Points on a hilly landscape, in no order, each with its height.
From any point a ball takes the steepest step (drop divided by distance) to one of its 2 nearest points. It stops when none of these is lower. Distance is the straight distance between rows; heights are no part of it.
j108 (h 833): [-1.72  1.25 -0.79  1.44 -1.81  1.20  1.39  0.42  1.92  1.49  0.22 -1.01
  1.03  0.14 -0.83 -1.31  0.74 -1.96 -1.43  1.49 -2.98  2.65 -0.92 -0.42
  3.06  0.88]
j365 (h 447): [-0.95  2.67 -2.64 -0.52 -0.58 -2.06  0.40  2.03 -3.20 -0.22 -0.39 -1.38
 -1.38 -0.50  2.96 -1.33  1.18 -0.03  1.51 -0.30  2.25 -0.75 -0.01  0.26
  0.06  0.67]
j131 (h 623): [-0.23  0.61 -2.17 -0.22  1.29 -3.47 -1.32 -2.57  0.58  1.93  0.94 -1.44
 -2.64  1.44  0.45 -1.35  0.28 -1.61  0.21  1.13  1.72 -3.15  1.52 -3.56
 -0.05  1.22]
j2 (h 386): [-0.10 -0.94 -2.16 -0.21 -2.87 -1.42 -0.20  1.39  1.83  1.42  1.63 -2.62
 -0.95 -0.60 -1.27 -2.33  0.41 -0.83 -2.01 -0.21  1.12 -2.18 -1.28 -1.41
  2.17 -0.09]
j355 (h 275): [ 1.00 -0.29  2.79 -1.22 -0.50  2.45 -0.49 -0.90  0.11 -3.70  0.82 -1.51
 -0.27 -1.13  0.65  2.55 -1.12  0.95  1.18 -0.79  2.12  1.76  0.75  2.10
 -2.15  0.31]
j346 (h 259): [ 0.50 -0.42 -1.10  1.80  0.62 -1.55 -0.36  0.90  4.71  1.09  1.60 -1.12
  1.98 -1.06 -2.65  0.27 -0.61 -0.23  0.44  1.49  0.81 -0.70  1.07 -3.71
 -3.40  2.58]
j803 (h 572): [-1.62  1.15 -3.09  1.24  0.77 -2.52  0.36  2.50  1.68  2.77  1.93 -0.96
  1.77  0.48  1.96 -1.76  0.81 -1.52  1.72  1.65  2.06 -1.70  0.64 -2.88
 -0.11 -0.12]
j655 (h 598): [-1.17  2.03 -2.97  0.42 -0.06 -3.63 -0.32  0.18  0.12  1.64  1.22 -1.52
 -0.96  0.58  2.01 -1.81  1.63 -1.58  1.19  1.37  1.70 -2.43  1.45 -3.32
 -0.32  1.64]
j495 (h 316): [ 0.12 -1.17  0.47  1.57 -1.41  1.17  1.45  1.44  5.80  0.97  1.72 -3.26
  3.00 -0.54 -1.85 -1.62 -0.07 -1.10 -0.34  0.44  1.89  1.55 -1.04 -1.25
 -0.67  0.60]
j544 (h 372): [-0.84  0.46 -0.40  1.59  0.06  1.41 -0.15 -0.31  4.49  0.88  1.95 -3.49
  1.59  0.18 -1.23 -0.06 -1.65 -2.20 -0.20  1.92  2.46  1.66 -0.98 -1.08
  0.42  1.00]
j601 (h 869): [-0.96  2.81  0.63 -0.52 -1.44  0.83  0.58 -0.72 -3.32 -1.29 -0.32  2.74
 -1.13  0.71  1.20  0.37  0.41  0.61 -0.56  0.10 -4.32 -0.26  2.23  1.00
  2.08  0.04]
j141 (h 817): [ 0.26  0.60  0.90  0.95 -0.73  0.42  1.02 -3.18  3.40 -0.33  0.58 -1.07
  0.04  1.48 -1.42 -0.35  0.13 -1.84 -1.27  1.85 -1.92  0.50 -0.07 -2.18
 -1.03  3.94]
j304 (h 825): [-0.66  0.57  0.85  1.24 -1.18  2.12  1.40 -2.10  3.39 -0.23  0.93 -2.03
  0.72  1.47 -0.68 -0.99  0.07 -2.43 -1.67  1.66 -1.65  2.57 -1.30 -0.49
  1.15  1.94]
j486 (h 334): [ 1.85 -2.41 -0.50 -0.61  0.11 -2.68 -1.05  1.19 -1.77 -0.52 -1.59  1.74
  0.56 -1.32 -0.65  2.23  2.74  2.93  1.31 -1.01 -0.36 -0.90  0.86  0.30
 -3.58  0.95]
j150 (h 441): [ 0.51  1.22  1.71 -1.49  1.09  1.79 -2.85 -4.09 -0.82 -1.79  0.57  0.05
 -3.52  0.02 -1.41  1.90 -4.08  0.02 -1.04 -0.73  0.68 -2.01  3.00 -1.50
  1.88 -0.60]
j859 (h 315): [ 1.86 -4.45  0.55  0.22 -1.24 -0.31  1.60  1.69  2.27  0.05  0.10 -0.93
  2.54  0.38 -1.10 -0.84  2.37  0.74  0.67 -1.03  1.70  0.06 -1.12 -0.04
 -3.06 -0.71]
j652 (h 397): [ 0.36  0.84  1.43  0.03 -1.66  0.73  0.81 -2.35  3.47 -2.28  0.89 -4.78
 -1.14  0.22  0.21 -0.62 -0.23 -1.90 -0.31  0.06  3.16  1.54 -0.75 -0.43
 -1.60  3.15]
j541 (h 564): [ 0.55 -1.83 -1.03 -0.98 -0.54 -1.33  0.47  0.15 -1.22  1.69 -1.45  2.65
 -0.92  1.36 -1.22 -1.76  1.70 -0.46 -2.18 -1.33 -1.81 -2.27 -2.49  1.13
  0.95 -1.87]
j735 (h 486): [-2.20  1.54 -1.19 -0.45  1.10  1.10 -2.48  0.50  1.37  0.61  0.76 -2.82
 -1.04 -0.70  0.46  0.34 -3.21 -1.30 -1.07  0.22  2.45  0.10 -1.84  0.70
  4.14 -1.08]
j563 (h 368): [ 2.63 -4.34  0.81 -1.08 -0.88 -0.34 -0.38 -0.08  1.07 -0.98 -0.24 -1.18
  0.70 -0.75 -1.80  1.62  1.10  1.33  0.35 -0.91  2.59 -0.03 -1.10  0.97
 -3.26  0.03]
j265 (h 330): [-1.18  4.06  0.59  0.71  1.59  1.00 -1.68 -0.85  1.03 -1.65  1.46 -0.31
  0.31 -1.78  0.65  2.85 -2.25 -0.07  1.69  2.10 -0.51  1.03  2.98 -1.32
 -1.34  2.66]
j86 (h 627): [ 0.75 -1.24 -1.51 -1.55 -1.06 -2.77 -0.65 -2.40 -0.28  1.10 -0.15 -1.26
 -3.63  1.09 -1.30 -1.87  0.98 -1.09 -2.15 -0.49  0.48 -3.31 -0.49 -1.68
  1.17  0.31]
j507 (h 371): [ 0.11  0.76  0.27 -0.35  1.29 -0.09 -1.29  1.62 -3.33  0.66 -2.09  4.42
  1.16 -2.09  0.19  1.53 -0.49  1.68  0.17 -2.11 -2.90 -0.75  0.06  1.36
  1.27 -1.10]
j320 (h 309): [ 0.77  0.39 -0.53  0.06  2.18 -0.54 -2.67  2.28 -2.74  0.45 -1.82  3.19
  2.06 -3.18  0.66  2.34 -1.31  1.39  0.97 -2.16  0.52 -1.45 -0.63  1.16
  0.07 -1.47]
j568 (h 515): [ 0.53  1.63 -0.71 -0.32 -3.08  0.21  2.51  0.55 -3.58 -0.98 -0.97 -2.16
 -2.93  1.87  1.91 -2.91  1.59  0.36 -1.04 -0.60  0.11  0.19 -2.42  1.07
  0.93  0.42]
j187 (h 361): [ 1.22 -0.39  1.00 -0.07 -2.46 -0.39  0.89 -1.83  4.43 -1.34  0.56 -3.39
 -0.27  0.66 -1.22 -0.88  0.69 -1.22 -1.16 -0.18  1.95 -0.20 -0.51 -2.22
 -2.73  3.74]
j489 (h 500): [-1.29 -2.43 -0.63  1.35  0.14  1.08  2.27  2.33  2.10  2.80 -0.09  0.41
  2.77 -0.28 -0.12 -2.32  1.14 -0.81  1.70  0.51  0.71  2.17 -1.57 -0.85
  0.51 -2.34]
j755 (h 736): [-0.07 -1.20 -0.42  0.35  3.93 -0.90 -0.22 -1.26 -0.48  2.20  0.06  2.18
  1.09  1.31  0.55  0.29 -0.60 -0.40  1.06  1.32 -0.02 -0.47  0.84 -0.91
 -0.89 -1.80]
j44 (h 419): [-0.90  0.74 -1.37 -0.34  0.74 -0.53 -0.72  1.52 -1.54  1.52 -1.15  2.05
  0.60 -0.99  0.08  0.38 -0.30 -0.01 -0.64 -0.31 -1.60 -0.47 -1.01  0.98
  2.19 -1.24]
j698 (h 379): [-1.02  3.14 -0.55  1.37  1.37 -1.29 -0.93 -0.26  2.58 -0.47  0.43 -0.34
  0.38 -1.50 -0.26  2.45 -0.99 -0.18  1.41  2.05 -0.39  0.70  2.01 -2.08
 -2.94  4.07]
j227 (h 855): [ 0.35 -0.76  1.67 -0.70 -2.48  2.55  1.39 -1.01 -1.38 -1.28 -0.27  0.58
 -0.83  0.47 -1.03 -0.09  0.41  0.19 -2.52 -0.60 -3.89  2.12 -1.17  2.87
  2.23 -0.31]
j454 (h 545): [-0.17 -0.40  1.59  0.63  4.61  2.06 -2.10  0.49 -0.86  0.73 -0.89  3.30
  0.99 -0.63 -1.08  1.17 -4.45 -0.19 -0.17 -1.15  0.24 -0.55 -0.43  0.36
  1.90 -3.31]
j90 (h 795): [-0.56  3.59 -0.44  0.07  1.32 -1.12 -0.75 -4.02  0.66 -1.01  1.61 -0.84
 -2.68  0.24  0.75  0.31 -0.76 -1.13  0.99  1.73 -0.78 -0.83  2.90 -2.65
 -1.26  3.79]
j887 (h 896): [-0.08  2.97  0.19 -0.25  0.86 -0.93 -2.18 -1.81 -2.05 -0.91  0.19  1.74
 -1.23 -1.39  0.19  2.25 -1.46  0.91  0.56  1.15 -2.46 -1.26  3.93 -1.68
  0.26  1.59]
j744 (h 781): [-0.05  3.02  0.10 -0.88  2.07 -1.25 -1.34 -4.47 -1.54 -1.30  1.33  0.00
 -3.27  0.59  1.65  0.51 -0.83 -0.47  1.53  0.58  0.36 -2.13  4.43 -2.35
 -0.75  0.93]
j928 (h 720): [ 0.14 -2.57  0.39  0.46  2.60 -0.22  0.82 -0.30 -0.58  2.50 -1.14  3.42
  1.52  0.04 -0.75 -0.24  0.76  0.41  1.59  0.56 -1.71  1.29  0.20 -0.57
 -0.89 -1.66]
j997 (h 238): [ 2.51 -2.54 -1.16 -1.68  0.80 -2.85 -2.55  0.66 -2.56  0.65 -1.75  2.28
 -0.25 -2.04 -1.10  1.72  1.11  2.31  0.76 -1.89  1.32 -3.29 -0.37  0.17
 -2.88 -0.43]
j878 (h 888): [-1.14  2.90 -0.31  0.06  0.73 -0.45 -1.21  1.05 -2.38 -0.74 -0.29  1.64
  0.76 -1.67  1.71  1.97 -0.08  1.11  1.35  0.56 -2.31  0.33  2.49  0.10
  0.63  0.67]
j552 (h 327): [ 0.23  1.25 -0.41  0.66 -3.68 -1.15  1.32  3.40  0.52 -1.63 -0.72 -4.42
 -0.74 -1.50  0.10 -0.54  1.91  1.35  0.44 -1.26  3.62  0.90 -0.58  0.56
 -1.92  2.10]
j638 (h 484): [ 1.06 -0.33 -0.59 -0.10 -3.11  1.13  2.11  1.81 -2.70 -0.58 -0.99 -1.28
 -1.01  1.59  1.18 -2.38  1.46  0.68 -1.00 -1.42  1.96  0.18 -3.87  2.83
 -0.08 -1.11]
j138 (h 171): [-0.78 -0.77  1.86  1.92 -1.21  1.62  2.50  1.76  1.64 -0.91 -1.61 -0.12
  2.17 -0.18  0.00  0.28  2.26  0.85  0.79 -0.45 -1.38  4.74 -0.48  1.35
 -1.72  0.82]
j623 (h 850): [ 0.37 -2.20 -0.06  0.85 -1.99 -0.15  1.46  0.09  3.01  2.03  0.63 -0.61
  1.41  0.57 -2.59 -2.71  1.56 -1.04 -1.75  0.47 -2.68  0.13 -0.49 -2.47
  0.94  0.51]
j575 (h 369): [-0.94  0.73  0.24  0.58  0.61  2.31 -1.15  0.05  2.82 -0.26  1.78 -3.74
  1.32 -1.27  0.26  1.19 -2.34 -1.28  0.54  1.53  2.95  2.53 -1.13  1.15
  1.09 -0.02]
j558 (h 404): [ 1.19 -2.16  0.14 -0.69 -1.23  0.10  0.73  0.30  1.15 -1.21  0.59 -3.80
  0.15  0.34  0.64 -0.65  0.84 -0.44  0.79 -0.58  5.38  0.42 -1.57  0.93
 -1.83  0.09]
j595 (h 302): [-1.42  0.44  1.17  0.42  0.92  2.73  2.11  1.21 -2.22 -0.28 -0.64  3.23
  1.73  0.42  2.19 -0.32  0.60  0.75  1.91 -0.69 -2.00  2.91  0.26  2.12
  0.61 -2.17]
j810 (h 881): [-1.56  2.93  0.34  0.62  2.44  0.81 -1.02  1.32 -2.55  0.16 -0.51  3.86
  1.69 -1.17  2.30  2.03 -2.10  0.44  1.81 -0.11 -1.61 -0.69  2.57 -0.19
  2.16 -1.79]
j84 (h 323): [ 0.03  0.35  1.27 -1.11 -0.56  2.46 -0.81 -0.91  0.53 -2.43  1.17 -3.03
 -0.53 -1.60  0.55  1.45 -2.00 -0.15  0.19 -0.24  2.85  1.81 -0.46  1.86
  0.68 -0.08]
j291 (h 324): [ 0.60 -0.52 -1.42  0.20 -3.60 -1.31  1.02  2.62  0.81  0.16  0.77 -2.43
  0.46 -0.32 -0.37 -2.38  2.04  0.10 -0.81 -0.29  0.87 -0.89 -0.80 -0.86
  0.07  0.88]
j242 (h 227): [ 1.13 -1.37  0.65 -0.23  2.53  0.79 -1.03  1.41 -2.14  0.05 -1.22  3.14
  2.65 -1.98  0.66  2.40 -0.66  2.02  2.35 -1.67  0.14  0.55  0.13  1.38
 -1.25 -1.73]
j373 (h 538): [ 1.13 -2.79 -0.88  0.18 -3.16  0.35  1.04  3.50  0.90  0.41 -0.42 -0.73
  1.48 -1.71 -2.56 -1.03  2.00  1.65 -0.81 -1.74  0.05  0.38 -2.13  1.62
  0.10 -0.68]
j353 (h 385): [-0.29  1.59  0.81  0.89 -2.23  0.08  1.56  0.90  2.17 -2.04  0.12 -4.29
 -0.14 -0.02  1.46 -0.33  0.56 -0.70  0.47  0.04  3.47  2.15 -0.38  0.47
 -2.28  2.56]
j572 (h 442): [-1.05  0.19 -2.16 -0.36 -0.75 -0.69 -1.66  0.79  1.67  1.58  0.90 -2.39
 -0.83 -1.22 -1.12 -0.04 -1.14 -0.99 -1.26  0.71  1.67 -0.96 -1.32 -0.66
  2.45 -0.39]
j524 (h 842): [-0.57  0.68 -0.21  0.13 -1.56  0.89  0.27  1.24  0.24 -0.55 -0.03 -1.57
  0.57 -1.13 -0.09  0.58  0.37 -0.23 -0.46  0.62 -0.27  2.05 -0.88  1.52
  1.26  0.81]
j508 (h 874): [-0.06 -1.89  0.94 -0.58 -1.09  3.02  0.37 -1.38  1.38 -0.16  0.37 -1.82
 -0.21  0.17 -1.80 -0.06 -1.40 -1.08 -2.70 -0.05 -0.59  2.23 -2.72  2.42
  3.19 -1.20]
j561 (h 595): [ 1.06 -2.65 -1.17 -1.30 -1.94 -1.97 -0.04 -0.46  0.28  1.59 -0.44  0.72
 -2.13  1.09 -2.57 -2.11  1.30 -0.46 -3.16 -1.04 -1.21 -3.84 -2.06 -0.43
  1.53 -1.16]
j990 (h 270): [ 0.15  1.53  1.67  0.10  2.07  2.14 -1.45 -1.30 -0.09 -1.66  1.47  0.72
  0.96 -0.51  0.86  3.11 -2.51  0.37  2.00  1.22  0.80  0.81  3.12 -0.51
 -1.50 -0.22]
j925 (h 525): [ 0.62 -1.60 -0.94 -0.42 -1.41  0.44  1.02  1.66 -1.69  0.90 -1.14  1.30
  0.30  0.58 -0.17 -1.63  1.59  0.18 -1.20 -1.89  0.30 -0.56 -3.35  2.45
  0.19 -1.89]
j690 (h 862): [-0.57  1.70  1.50 -1.42 -2.10  2.82  0.68 -0.90 -2.96 -2.17 -0.19  1.93
 -1.73  0.84  0.66  0.05 -0.58  0.22 -1.74 -1.21 -2.34  0.15 -0.11  2.53
  2.75 -1.49]
j98 (h 541): [-1.34 -0.78 -2.36  1.17  0.87 -1.22  1.14  3.41  1.86  3.18  1.07  0.11
  2.53 -0.44  0.40 -2.17  0.74 -0.64  1.40  0.66  0.85 -0.57 -0.23 -1.74
  0.53 -1.94]
j588 (h 875): [-1.64  3.64  0.92 -0.46  0.02  2.17  0.01  0.16 -2.96 -1.45 -0.40  3.41
  0.17  0.29  2.17  1.36 -1.27 -0.10  0.48 -0.64 -1.68 -0.71  2.22  0.78
  2.84 -1.95]
j874 (h 569): [ 1.18 -3.58 -1.45 -0.17 -2.16 -0.93  0.28  2.44  1.43  1.68  0.93 -0.26
  1.05 -1.60 -2.85 -1.67  0.81  0.96 -1.43 -1.32 -0.55 -1.97 -1.91  0.01
  0.53 -1.29]
j126 (h 456): [-0.90  0.68 -1.41  0.52  1.12 -1.22 -0.67 -0.33 -0.27  2.50 -0.61  1.78
  0.25 -0.35 -1.42  0.30 -0.51 -0.52 -1.00  1.60 -3.02 -0.21  0.62 -0.92
  2.04 -0.35]
j261 (h 702): [-0.27 -1.51 -0.82  0.75  0.80 -1.53  1.98  0.99 -1.41  2.03 -1.43  2.98
  1.68  1.23  0.80 -1.31  3.29  0.22  1.56  0.26 -2.38  0.46  0.24 -0.43
 -0.94 -0.86]
j49 (h 333): [ 1.07 -0.69 -2.41 -1.49 -0.75 -3.49 -1.64  1.01 -2.70  0.87 -1.49  1.47
 -1.56 -1.83 -0.79  0.29  1.83  1.41  0.16 -1.17  0.10 -3.35  0.02 -0.43
 -0.99  0.23]
j914 (h 363): [ 1.84 -2.80  0.84  0.36 -2.44 -0.28  1.98  2.57  1.88 -1.08  0.35 -3.25
  2.08  1.02  0.39 -1.89  2.04  0.84  0.65 -1.12  4.60 -0.11 -1.26  0.47
 -3.52  0.06]
j848 (h 849): [-0.13  0.42  1.38  0.33 -2.21  1.62  1.04 -0.21  0.19 -1.46 -0.10 -0.50
  0.05 -0.21 -0.78  0.70  0.85  0.19 -1.32  0.30 -3.07  3.08 -0.33  1.83
  0.75  1.53]
j117 (h 867): [ 0.78 -3.79  0.97 -0.51  0.05  2.14  0.94 -2.05  1.59  1.41 -0.03 -0.16
 -0.14  1.87 -2.09 -0.95 -0.56 -1.33 -2.42 -0.18 -0.83  1.04 -2.93  1.25
  2.02 -2.11]
j351 (h 858): [ 0.23 -2.59 -0.24 -0.06 -1.47  0.40  1.23 -1.52  2.09  1.95  0.41 -0.69
  0.07  2.60 -1.80 -2.59  0.87 -1.94 -3.05  0.48 -1.49 -0.44 -1.80 -1.16
  2.29 -0.87]
j127 (h 624): [ 0.36 -0.13  0.42 -0.56  3.02 -2.31 -1.21 -3.52 -1.47  1.14 -0.13  3.00
 -2.03  2.89  0.02 -0.29 -0.79  0.06 -0.85  1.38 -1.84 -3.15  1.67 -0.79
  0.58 -1.22]
j884 (h 454): [ 0.33 -2.67 -0.65 -0.20  1.12  0.54  0.53  1.04  1.03  1.77 -0.04  0.31
  1.96 -0.19 -0.57 -0.39  0.12 -0.43  0.71 -0.24  1.69  0.52 -1.89  0.91
 -0.39 -2.40]
j306 (h 550): [-1.26  1.75  0.08 -0.94  1.98 -0.26 -2.73 -0.90 -0.57  0.33 -0.45  0.85
 -2.52  0.01 -0.70  0.39 -2.93 -0.65 -2.04  0.03 -1.13 -2.25 -0.43 -0.13
  3.93 -0.95]
j765 (h 542): [-0.18  0.53 -0.25  0.18 -1.56 -0.29  1.57 -0.73 -1.48 -0.40  0.22 -1.22
 -1.10  2.66  2.29 -2.08  1.54 -1.14 -0.71  0.76  0.06  0.30 -0.53  0.20
  0.18  0.62]
j85 (h 808): [ 0.09  2.11  0.32  0.59 -0.61 -1.41  0.66 -3.16  2.36 -1.34  0.15 -0.82
 -1.64  0.76 -0.17  0.35  0.58 -1.06 -0.14  1.35 -1.57 -0.51  1.15 -2.41
 -2.50  5.20]
j670 (h 412): [ 1.54 -3.12 -0.10 -0.79  1.24 -0.11 -1.18 -0.37  0.35  0.68 -0.02  0.01
  0.88 -0.79 -1.70  1.54 -0.63  0.47  0.00 -0.05  1.51 -0.38 -0.99  0.36
 -1.10 -1.06]
j428 (h 576): [-0.46  1.17 -0.40 -1.18  2.74 -2.71 -2.78 -0.33 -1.37  1.41 -1.44  2.62
 -2.65  1.00 -1.14 -0.94 -0.66 -0.70 -1.75 -0.29 -1.38 -4.27 -1.38 -0.33
  2.81 -1.32]
j659 (h 318): [ 0.68 -0.63  0.26  1.15 -0.65 -0.59  0.77 -0.31  5.69 -0.14  0.82 -2.22
  1.77 -0.07 -1.36  0.37 -0.24 -0.63  0.03  0.49  2.11 -0.19  0.12 -2.46
 -3.95  3.25]
j865 (h 841): [-1.25 -0.52 -0.07  1.69 -0.48  0.43  1.45 -0.25  2.18  3.01 -0.59  1.21
  1.11 -0.27 -2.12 -1.63  0.83 -1.25 -0.51  1.69 -3.88  2.23 -0.12 -2.23
  1.47  0.47]
j748 (h 103): [ 1.68 -2.24  1.96 -0.29  2.14  0.45 -0.34  0.08 -0.69 -1.20 -0.64  1.75
  1.74 -0.75  0.06  3.11  0.38  2.39  2.17 -0.56 -0.01  1.45  1.28  0.90
 -3.71 -0.33]
j387 (h 648): [ 0.25  0.57 -1.68 -1.55  1.16 -2.46 -1.54 -2.99 -0.65  0.42  0.39 -2.13
 -3.95  0.36  0.12 -0.53 -0.42 -1.18 -0.31 -0.58  1.86 -2.26  0.76 -1.65
  0.87  0.61]
j531 (h 766): [-0.53  1.70 -0.21 -0.64  2.22 -1.98 -0.42 -2.54 -2.12 -0.52  1.13  0.74
 -1.62  1.53  3.33 -0.01  0.37 -0.31  1.96  1.07  0.84 -1.71  2.88 -1.24
 -1.39  0.29]
j231 (h 599): [ 1.97 -3.89 -1.59 -0.88 -2.22 -3.01 -0.06  0.93  0.57  1.49  1.01 -0.06
 -0.68 -0.28 -1.99 -2.60  1.74  0.86 -1.71 -1.40 -0.55 -4.19 -0.82 -1.58
 -0.51 -0.49]
j900 (h 258): [ 0.97 -3.26  0.85  1.25 -0.63  0.05  1.16  1.97  4.74  0.85  0.79 -1.78
  3.11 -0.91 -2.09 -0.92  0.78  0.34  0.73 -0.41  1.35  0.87 -0.48 -1.48
 -2.69 -0.06]
j671 (h 399): [-0.32  1.28 -2.52 -0.84 -0.25 -3.46 -0.40  1.28 -3.47  0.56 -1.20  1.17
 -1.46 -0.46  1.66 -0.73  2.03  0.37  0.79 -0.26  0.15 -2.47  0.33 -0.17
 -0.34  0.45]
j159 (h 346): [-1.87  2.33  0.64  0.43  0.71  2.52  1.88  0.99 -1.88 -1.05  1.07  1.28
  1.11  1.63  3.92 -0.26 -0.16 -0.49  1.59  0.56 -0.25  2.03  0.94  1.92
  0.73 -1.86]
j606 (h 644): [ 1.21 -1.49  0.93 -1.46  0.97 -1.40 -0.39 -3.03 -2.28 -0.11 -0.32  2.45
 -1.78  1.77  0.40 -0.07  0.20  0.45 -0.89 -0.29 -1.55 -2.20  0.50  0.69
 -0.33 -0.96]
j487 (h 584): [-1.12  2.39  0.73  0.51  1.55  3.73 -2.01  0.96 -0.32 -1.35  0.51  0.48
  1.27 -1.95  1.36  2.46 -4.23 -0.23  0.59 -0.32  1.21  0.60  0.85  0.78
  3.24 -2.12]
j73 (h 517): [-1.53  2.04 -0.30 -0.23 -0.05  0.39  1.56 -1.19 -2.41 -0.73  1.05 -0.47
 -2.30  3.38  4.45 -2.37  0.01 -1.26  0.06  0.33  0.98 -0.47 -0.25  0.85
  1.15 -1.08]
j156 (h 249): [-0.52 -1.42  1.56  0.41  0.45  2.32  1.50  0.92 -0.21  0.06 -0.76  1.50
  1.91 -0.87  0.19  0.49  0.51  0.61  1.40 -0.23 -1.61  3.87 -0.52  1.75
  0.05 -1.09]
j303 (h 329): [-0.98  1.87 -1.33  2.25  0.85 -1.76  0.77  1.15  4.17  0.80  0.21 -0.07
  2.14 -0.54 -0.14  0.85  0.44 -0.49  1.79  1.56  0.12  0.06  1.45 -3.05
 -3.73  3.60]
j41 (h 257): [-0.10  1.18 -1.66  0.43 -3.92 -2.07  0.74  3.85 -0.60 -1.02 -0.93 -2.29
 -0.59 -1.43 -0.27 -0.81  2.87  1.54 -0.01 -0.54  0.36  0.13 -0.26 -0.07
 -0.87  2.15]
j452 (h 518): [-0.61 -1.51  1.59  0.79  5.16  0.61 -1.92 -1.15 -0.64  1.82 -1.24  4.30
  0.11  0.58 -3.12 -0.13 -4.34 -0.24 -1.18  0.28 -1.23  0.16  0.91 -0.91
  1.92 -2.58]
j596 (h 445): [ 1.36 -1.00 -0.36 -0.69 -1.94  0.60  1.79  0.68 -1.65 -1.42 -0.20 -3.18
 -1.44  1.39  1.60 -2.01  1.08  0.10  0.30 -1.47  4.60  0.26 -2.65  1.90
 -1.11 -0.47]
j549 (h 383): [-1.61  2.79  1.46  1.13  0.51  2.33  1.25  1.50 -0.31 -1.83  0.51  0.82
  1.90 -0.31  2.63  1.64  0.06  0.48  2.34  0.49 -1.37  3.29  2.02  1.30
 -0.84  0.09]
j869 (h 453): [ 0.30  0.82  1.26  0.26 -1.46  1.90  1.53  2.06 -2.26 -2.80 -0.44 -0.61
  0.45  0.17  1.85  0.50  1.01  2.10  1.00 -0.90  0.54  2.64 -0.98  3.21
 -1.24 -0.15]
j639 (h 204): [ 1.18 -0.67  2.79 -0.55  1.72  2.41 -0.67 -0.43 -0.28 -2.30  0.72  0.87
  1.84 -0.65  0.99  3.57 -1.48  1.41  2.53 -0.28  1.30  1.40  2.29  0.90
 -2.82 -0.96]
j348 (h 521): [-1.49  1.94 -0.99 -1.26  0.82 -0.03 -2.85 -1.74  0.35 -0.11  0.25 -2.58
 -3.87 -0.66 -0.44 -0.05 -2.87 -1.24 -1.86 -0.50  0.90 -1.12 -0.66 -0.38
  4.24  0.07]
j339 (h 751): [-0.07  0.53 -0.33  0.70  2.89 -2.32  0.17 -1.85 -0.94  1.32  0.47  1.99
  0.64  2.06  2.22  0.12  1.13 -0.30  1.96  2.06 -1.15 -0.96  2.30 -1.47
 -2.28  0.44]
j760 (h 489): [ 0.16 -1.34  0.49  0.31  2.65  0.33 -0.71 -2.03 -0.39  2.21 -0.60  2.66
 -0.06  0.43 -2.62  0.29 -2.10 -0.10 -1.47  1.14 -2.80  0.48  0.62 -0.56
  1.42 -1.29]
j226 (h 243): [-0.86  0.42  0.61  2.15 -2.52  0.80  2.96  3.44  1.81 -0.60 -1.15 -2.09
  2.51  0.55  0.71 -0.95  2.14  0.62  0.29 -0.12  0.70  3.38 -0.86  1.16
 -1.44  0.93]
j497 (h 904): [ 0.96  1.41  1.93 -0.08  1.58 -0.35 -1.41 -2.73 -1.58 -1.13  0.18  3.47
  0.10  0.31 -0.60  2.84 -0.72  1.57  1.38  1.37 -3.25 -0.54  4.69 -1.50
 -1.98  0.91]
j133 (h 508): [ 1.32 -2.61  0.52 -0.34 -2.05  1.35  0.65  1.87 -0.63 -0.79 -1.64  0.28
  1.35 -1.44 -2.21  1.01  1.68  1.98 -0.67 -1.78 -0.87  2.37 -2.24  3.05
 -0.23 -0.28]
j221 (h 421): [-0.56  2.22  1.02  0.47 -0.93  0.50  1.45  1.36 -1.84 -2.80 -0.04 -0.31
 -0.07  0.75  2.99  0.60  1.52  1.35  1.51  0.20 -0.36  2.06  1.31  1.49
 -2.19  1.09]
j50 (h 911): [ 0.05  0.88  2.02  0.22  0.92  1.54  0.44 -2.47 -0.57 -0.65  0.44  2.82
  0.34  0.91 -0.24  1.31  0.01  0.45  0.70  1.03 -3.94  1.27  3.08 -0.08
 -0.71  0.04]
j464 (h 685): [ 0.46 -0.49 -0.25  0.13 -0.64 -1.51  0.58 -0.09 -1.47  0.33 -0.89  1.42
  0.16  1.00  0.44  0.17  2.70  0.50  0.27  0.54 -2.52  0.05  0.73  0.04
 -1.08  1.13]
j223 (h 666): [ 1.19 -1.15  0.95 -1.07 -0.94 -0.36  0.42 -1.32 -3.08 -0.74 -1.20  2.87
 -0.99  0.84 -0.18  0.47  1.64  1.58 -0.80 -0.85 -3.67 -0.44  0.31  1.70
 -0.14  0.23]
j441 (h 485): [-2.06  3.26 -1.62 -0.52  0.59 -0.67  0.22  1.36 -3.30 -0.41 -0.26  0.12
 -2.00  1.01  3.93 -1.83 -0.25 -0.69  0.49 -0.71  1.83 -1.21 -0.98  1.27
  1.68 -1.14]
j918 (h 601): [-0.28  1.52 -0.64 -1.18  3.01 -3.37 -2.50 -2.66 -1.78  0.98 -0.78  1.45
 -3.66  1.27  0.26 -0.58 -1.29 -0.26 -0.70  0.21 -0.47 -4.31  1.27 -1.48
  1.75 -0.60]
j812 (h 568): [-0.99  0.42  0.29  0.32  2.53  2.31 -1.35  1.10  0.03  0.68 -0.10  0.88
  1.59 -1.58  0.05  1.44 -3.42 -0.44 -0.06 -0.30  0.50  1.05 -1.10  1.27
  2.81 -2.37]
j437 (h 364): [ 0.39  0.04  0.75 -1.51  0.71  1.89 -2.61 -1.57 -0.11 -1.67  0.50 -2.01
 -1.74 -2.14 -0.49  1.95 -3.44  0.04 -0.82 -1.03  2.33 -0.25 -0.36  0.97
  1.88 -0.70]
j686 (h 482): [ 1.02 -1.61  1.17  0.07 -2.36  1.77  1.60  2.07 -0.62 -2.05 -1.30 -1.62
  1.06 -0.16 -0.36  0.50  1.61  1.84 -0.11 -1.21  1.42  2.80 -2.31  3.58
 -1.29  0.05]
j773 (h 405): [ 0.92 -1.09  1.94 -1.54  1.88  2.04 -3.38 -3.14 -0.17 -1.49  0.46 -0.40
 -3.18 -0.01 -1.86  1.57 -4.66  0.20 -2.02 -1.18  1.72 -1.73  0.05  0.08
  2.01 -1.38]

For each start below, name the point where the ball stops.
j86: j900
j231: j138
j497: j41
j755: j41
j50: j41
j387: j900
j351: j41
j812: j748
j568: j900
